Each scene shows the same named points in several views. A view is turned or mirrored, shifted and resized as a whole, has a little noise and may leave points out.
In the rows, 128 means zero.

Scene 1
View 1
(225): 118	125	136	136	138	105	139	103	108	142	142	137	126	108	131	124	134	126	145	124	133	147	149	150	138	132	138	137	127	142	119	129
(149): 119	112	127	136	143	107	135	138	123	151	141	117	119	107	156	134	137	124	121	126	131	132	132	135	138	132	137	140	118	152	119	130
(9): 117	102	128	121	141	141	167	122	138	131	149	148	153	106	171	138	162	116	143	127	111	141	123	127	138	145	127	146	64	134	148	133
(94): 119	127	140	140	136	106	140	94	106	142	141	141	126	110	126	122	132	127	149	130	134	150	150	153	135	132	139	140	133	139	120	129
(78): 124	116	132	139	146	102	148	103	113	139	143	127	132	110	140	134	134	124	138	122	136	146	140	143	141	132	132	134	111	144	119	124
(184): 119	125	134	143	140	103	135	113	112	149	140	127	121	108	132	125	130	126	136	125	136	145	145	147	136	133	139	137	132	145	115	131
(125): 118	119	134	133	136	120	144	111	120	142	143	142	130	107	144	125	145	124	144	128	126	143	142	143	135	138	135	145	114	138	128	134
(201): 118	119	127	144	137	104	119	138	121	155	135	119	108	106	143	120	131	127	121	126	134	134	143	144	135	131	143	140	145	150	113	132
(147): 116	116	132	128	133	133	129	126	125	146	138	145	122	105	145	116	149	121	141	129	122	143	143	139	128	139	142	149	126	141	132	143
(232): 117	116	136	126	137	127	156	101	122	133	148	149	142	106	145	129	149	121	154	129	118	148	139	141	135	141	134	145	94	133	135	131
(37): 122	123	137	142	142	98	149	95	105	141	145	130	130	110	129	132	128	126	144	125	138	147	149	150	140	131	133	134	120	141	116	121
(56): 116	103	124	132	140	128	147	145	136	146	143	128	132	107	171	136	151	119	123	127	119	130	122	126	138	137	134	143	90	143	138	136
(204): 114	110	128	128	136	133	142	133	132	144	140	140	130	105	156	127	151	117	137	129	117	139	133	134	133	140	139	145	104	140	136	140
(200): 116	117	124	135	134	117	119	153	131	156	134	123	108	105	155	117	138	124	118	126	127	133	138	139	133	132	143	145	140	151	123	141
View 2
(94): 133	135	118	111	119	157	109	111	137	114	144	121	125	109	118	134	130	158	124	132	98	128	133	112	125	115	133	125	148	154	108	137
(232): 133	120	127	109	126	138	136	118	125	98	149	125	131	114	118	124	119	137	112	133	105	148	108	99	143	142	127	133	129	144	123	137
(125): 135	135	123	106	125	144	133	113	126	111	141	111	128	116	120	131	121	140	119	134	112	138	120	116	139	134	134	132	131	156	111	136
(78): 136	137	116	110	128	163	117	112	123	114	124	116	127	109	124	134	122	146	119	125	112	150	121	115	138	121	129	120	132	148	121	132
(56): 148	142	124	100	133	140	160	110	111	110	127	92	130	122	128	134	107	127	113	126	141	150	110	127	159	153	129	128	106	159	119	128
(37): 136	135	115	111	127	165	105	113	126	114	129	121	127	108	124	135	129	152	122	126	102	144	128	112	129	116	132	118	144	146	119	134
(225): 137	138	115	108	120	159	113	111	135	113	139	114	125	111	121	134	127	151	125	130	102	134	130	116	130	117	134	124	143	155	108	132
(200): 148	156	117	104	118	147	144	100	129	130	137	71	122	127	127	142	112	139	123	133	134	120	135	143	141	131	138	130	121	178	91	130
(201): 148	158	112	106	121	161	124	101	132	135	127	79	120	119	125	144	119	146	129	128	128	128	138	145	131	116	138	120	135	176	96	133
(9): 135	122	134	101	133	127	168	122	108	85	142	118	136	118	124	118	107	120	105	132	124	164	88	97	167	167	127	137	105	144	133	129
(184): 136	136	117	109	121	159	112	111	131	114	137	112	124	110	120	134	127	152	121	129	104	132	127	117	128	118	133	124	143	154	111	138
View 3
(149): 120	133	123	136	133	146	127	145	130	109	129	126	152	109	123	143	119	122	132	122	139	125	148	126	132	96	108	146	127	115	126	102
(200): 120	125	131	143	125	135	120	143	125	101	120	121	155	113	119	140	126	123	136	120	131	123	142	124	132	93	110	150	132	114	120	96
(184): 120	126	112	138	142	148	138	145	138	111	133	128	151	108	121	145	125	125	122	123	144	125	145	119	138	105	111	146	133	116	122	109
(225): 120	130	114	133	149	150	145	145	138	118	135	129	150	107	120	144	123	118	119	127	144	129	152	122	136	109	113	141	131	114	123	111
(147): 117	130	141	138	135	144	133	142	126	117	124	121	153	111	118	143	122	112	128	127	133	133	152	128	124	98	113	140	132	111	127	101
(94): 118	125	117	135	153	153	149	146	140	121	136	130	147	106	119	145	127	117	117	130	146	130	152	118	135	115	115	140	133	116	124	112
(37): 121	138	107	131	150	154	148	147	140	118	142	130	148	106	124	145	121	121	119	126	149	127	153	122	139	109	110	143	129	115	127	115
(204): 121	140	139	129	133	147	126	142	124	118	129	122	148	113	125	142	114	113	135	125	139	133	159	135	124	92	106	139	123	111	135	100
(125): 121	136	127	132	142	150	137	144	132	121	134	125	146	110	124	143	119	115	127	126	144	131	157	130	130	102	110	138	126	113	130	108
(201): 120	122	117	143	133	140	128	145	133	100	125	125	156	113	119	143	126	129	129	119	137	119	137	116	138	98	111	152	133	116	119	101
(78): 123	139	111	131	143	154	142	147	138	116	142	131	149	108	127	145	117	122	125	121	150	125	154	126	135	104	108	142	124	113	131	113
(9): 121	159	154	118	135	155	124	141	117	133	136	121	141	112	128	138	100	100	139	126	145	144	181	154	115	84	100	125	109	105	149	103
View 4
(225): 121	115	125	134	116	117	120	116	122	110	103	117	119	133	145	137	119	145	140	115	129	123	111	144	109	131	137	124	134	127	131	129
(94): 121	115	126	128	116	118	117	120	122	108	105	117	119	136	149	139	117	143	137	118	127	122	112	143	107	127	132	122	135	130	127	130
(204): 136	102	122	136	127	124	135	111	118	106	103	122	117	135	133	143	131	143	127	122	105	110	136	134	114	120	121	121	127	140	124	134
(78): 120	111	122	127	112	128	123	113	124	106	106	117	114	143	151	137	110	146	141	122	124	119	115	140	106	124	133	123	134	134	120	128
(201): 138	106	118	147	112	130	135	103	131	98	102	106	115	127	127	129	124	143	146	102	120	124	117	137	104	132	153	130	136	139	129	128
(184): 125	111	121	136	112	123	123	112	126	105	107	111	118	131	139	133	119	144	141	109	125	124	113	140	104	131	142	125	135	133	129	129
(125): 128	110	122	137	117	123	124	115	126	106	104	115	116	131	138	138	122	144	136	114	122	122	118	141	108	129	135	126	134	134	128	131
(200): 146	103	115	150	117	132	142	103	130	100	101	109	115	124	118	131	133	144	138	102	111	119	131	133	109	128	144	129	135	143	128	132
(149): 133	106	120	138	117	131	133	106	126	102	103	114	115	131	133	135	124	142	137	113	115	116	123	135	109	124	136	128	134	139	124	132
(232): 122	111	127	123	126	116	121	120	116	112	103	127	121	140	149	147	124	146	125	130	115	110	126	141	117	121	111	119	127	133	123	133
(9): 129	103	125	120	134	128	132	114	112	110	102	130	115	147	151	155	124	141	116	141	95	97	146	129	119	109	95	116	119	144	109	138
(37): 117	115	125	127	113	121	116	116	123	106	105	117	117	139	154	136	111	144	141	120	130	124	107	143	107	128	137	122	135	129	128	128
(56): 140	100	120	134	123	138	142	102	122	102	104	119	109	141	137	140	125	141	129	125	99	103	139	127	110	115	119	122	127	149	112	133
(147): 136	108	122	140	125	119	131	115	122	108	98	118	122	124	127	141	134	146	130	113	113	116	128	137	114	124	128	124	131	135	133	134
View 5
(225): 124	133	116	132	137	132	109	120	119	134	114	134	131	114	129	117	125	136	137	140	118	131	129	146	117	141	127	113	121	112	126	145
(37): 121	132	118	126	140	130	107	116	123	131	116	134	138	109	124	114	122	133	136	140	116	138	127	150	118	141	126	114	120	110	133	146
(147): 129	137	112	139	133	136	120	124	127	131	112	131	121	115	132	126	138	133	131	137	118	117	138	138	123	142	143	119	128	123	113	129
(204): 130	137	114	131	132	139	125	122	140	126	111	129	123	107	130	125	143	130	121	137	117	121	140	139	129	145	153	122	129	125	123	127
(78): 121	134	120	123	139	132	111	117	128	128	120	131	136	108	126	115	127	130	129	139	115	139	126	150	123	143	132	114	122	111	133	140
(9): 129	137	117	122	133	143	126	121	167	119	104	125	129	91	119	128	141	133	113	135	115	122	143	138	130	148	168	125	129	138	150	130
(149): 126	135	116	130	133	135	121	119	125	126	121	129	125	115	132	121	136	126	126	138	114	134	133	144	127	142	137	119	125	114	114	128
(56): 126	136	115	123	130	139	132	119	148	119	122	122	123	106	129	121	146	120	116	135	113	132	138	144	136	146	156	126	129	123	123	119
(232): 128	136	117	131	136	138	114	120	143	129	105	133	133	103	120	125	130	139	129	138	118	120	137	140	121	145	147	117	125	126	143	141
(200): 127	138	111	136	129	133	130	118	117	125	125	127	117	124	140	120	143	121	127	139	116	130	134	144	129	142	137	124	129	114	93	117
(184): 124	135	117	130	137	130	114	118	116	132	123	133	128	117	132	116	129	131	134	139	116	135	129	148	121	140	126	116	120	109	116	137
(201): 123	135	114	132	132	131	124	118	111	128	128	130	123	124	140	119	136	121	133	138	115	137	130	149	127	139	126	120	126	104	98	126
View 6
(149): 135	125	130	104	128	135	143	120	129	126	111	125	130	125	109	127	128	116	127	120	125	136	127	134	111	136	125	130	143	120	154	117
(56): 132	124	124	116	103	130	136	114	124	109	108	130	131	134	105	138	120	110	131	119	130	134	121	144	117	139	126	137	130	129	137	118
(37): 142	144	123	97	148	126	136	115	128	133	105	114	129	126	115	129	134	122	119	113	126	142	145	129	104	126	123	133	152	138	166	126
(9): 141	134	109	116	96	112	126	111	112	94	102	124	133	147	105	149	112	126	124	106	125	139	130	143	141	133	127	144	126	143	133	128
(184): 139	131	132	95	145	133	144	120	131	136	110	121	128	120	114	126	133	121	124	118	125	140	136	130	103	131	123	129	150	121	162	120
(204): 138	125	129	106	115	127	139	122	120	112	111	127	131	132	108	138	121	124	126	113	124	137	124	136	125	137	128	133	135	121	142	124
(147): 140	123	137	95	128	132	143	127	120	120	113	127	130	126	112	138	126	129	125	114	122	143	122	129	127	138	126	126	142	107	148	124
(201): 131	120	143	98	139	145	148	124	135	139	115	126	129	114	109	121	134	114	131	126	128	134	125	132	94	137	126	122	148	111	159	114
(78): 140	141	122	104	138	128	136	114	130	129	105	117	129	129	111	130	133	118	124	115	127	140	141	133	104	126	125	136	147	141	162	122
(94): 145	140	129	87	152	127	140	118	125	136	109	116	129	122	114	131	133	131	119	113	123	143	140	124	111	127	121	129	155	124	167	126
(200): 127	113	144	101	126	144	149	124	132	127	118	133	127	118	106	127	128	115	132	126	128	133	119	133	104	144	126	123	139	104	149	114
(225): 143	139	127	91	149	128	140	118	127	134	108	117	128	123	113	129	133	127	121	114	125	142	141	125	109	128	123	130	153	126	165	124
(232): 145	139	116	100	129	115	133	114	116	114	103	120	132	136	111	141	124	132	118	106	123	143	138	132	131	128	125	138	141	134	151	130
(125): 138	133	124	99	132	126	138	117	125	122	109	121	129	130	111	136	124	127	121	113	124	139	134	131	121	133	123	133	144	124	154	126

In a view up to two points have been moved. Name them for each view, in the order of its rows, or write -.
view 1 => (149)
view 2 => (184)
view 3 => (9)
view 4 => (94), (125)
view 5 => -
view 6 => -
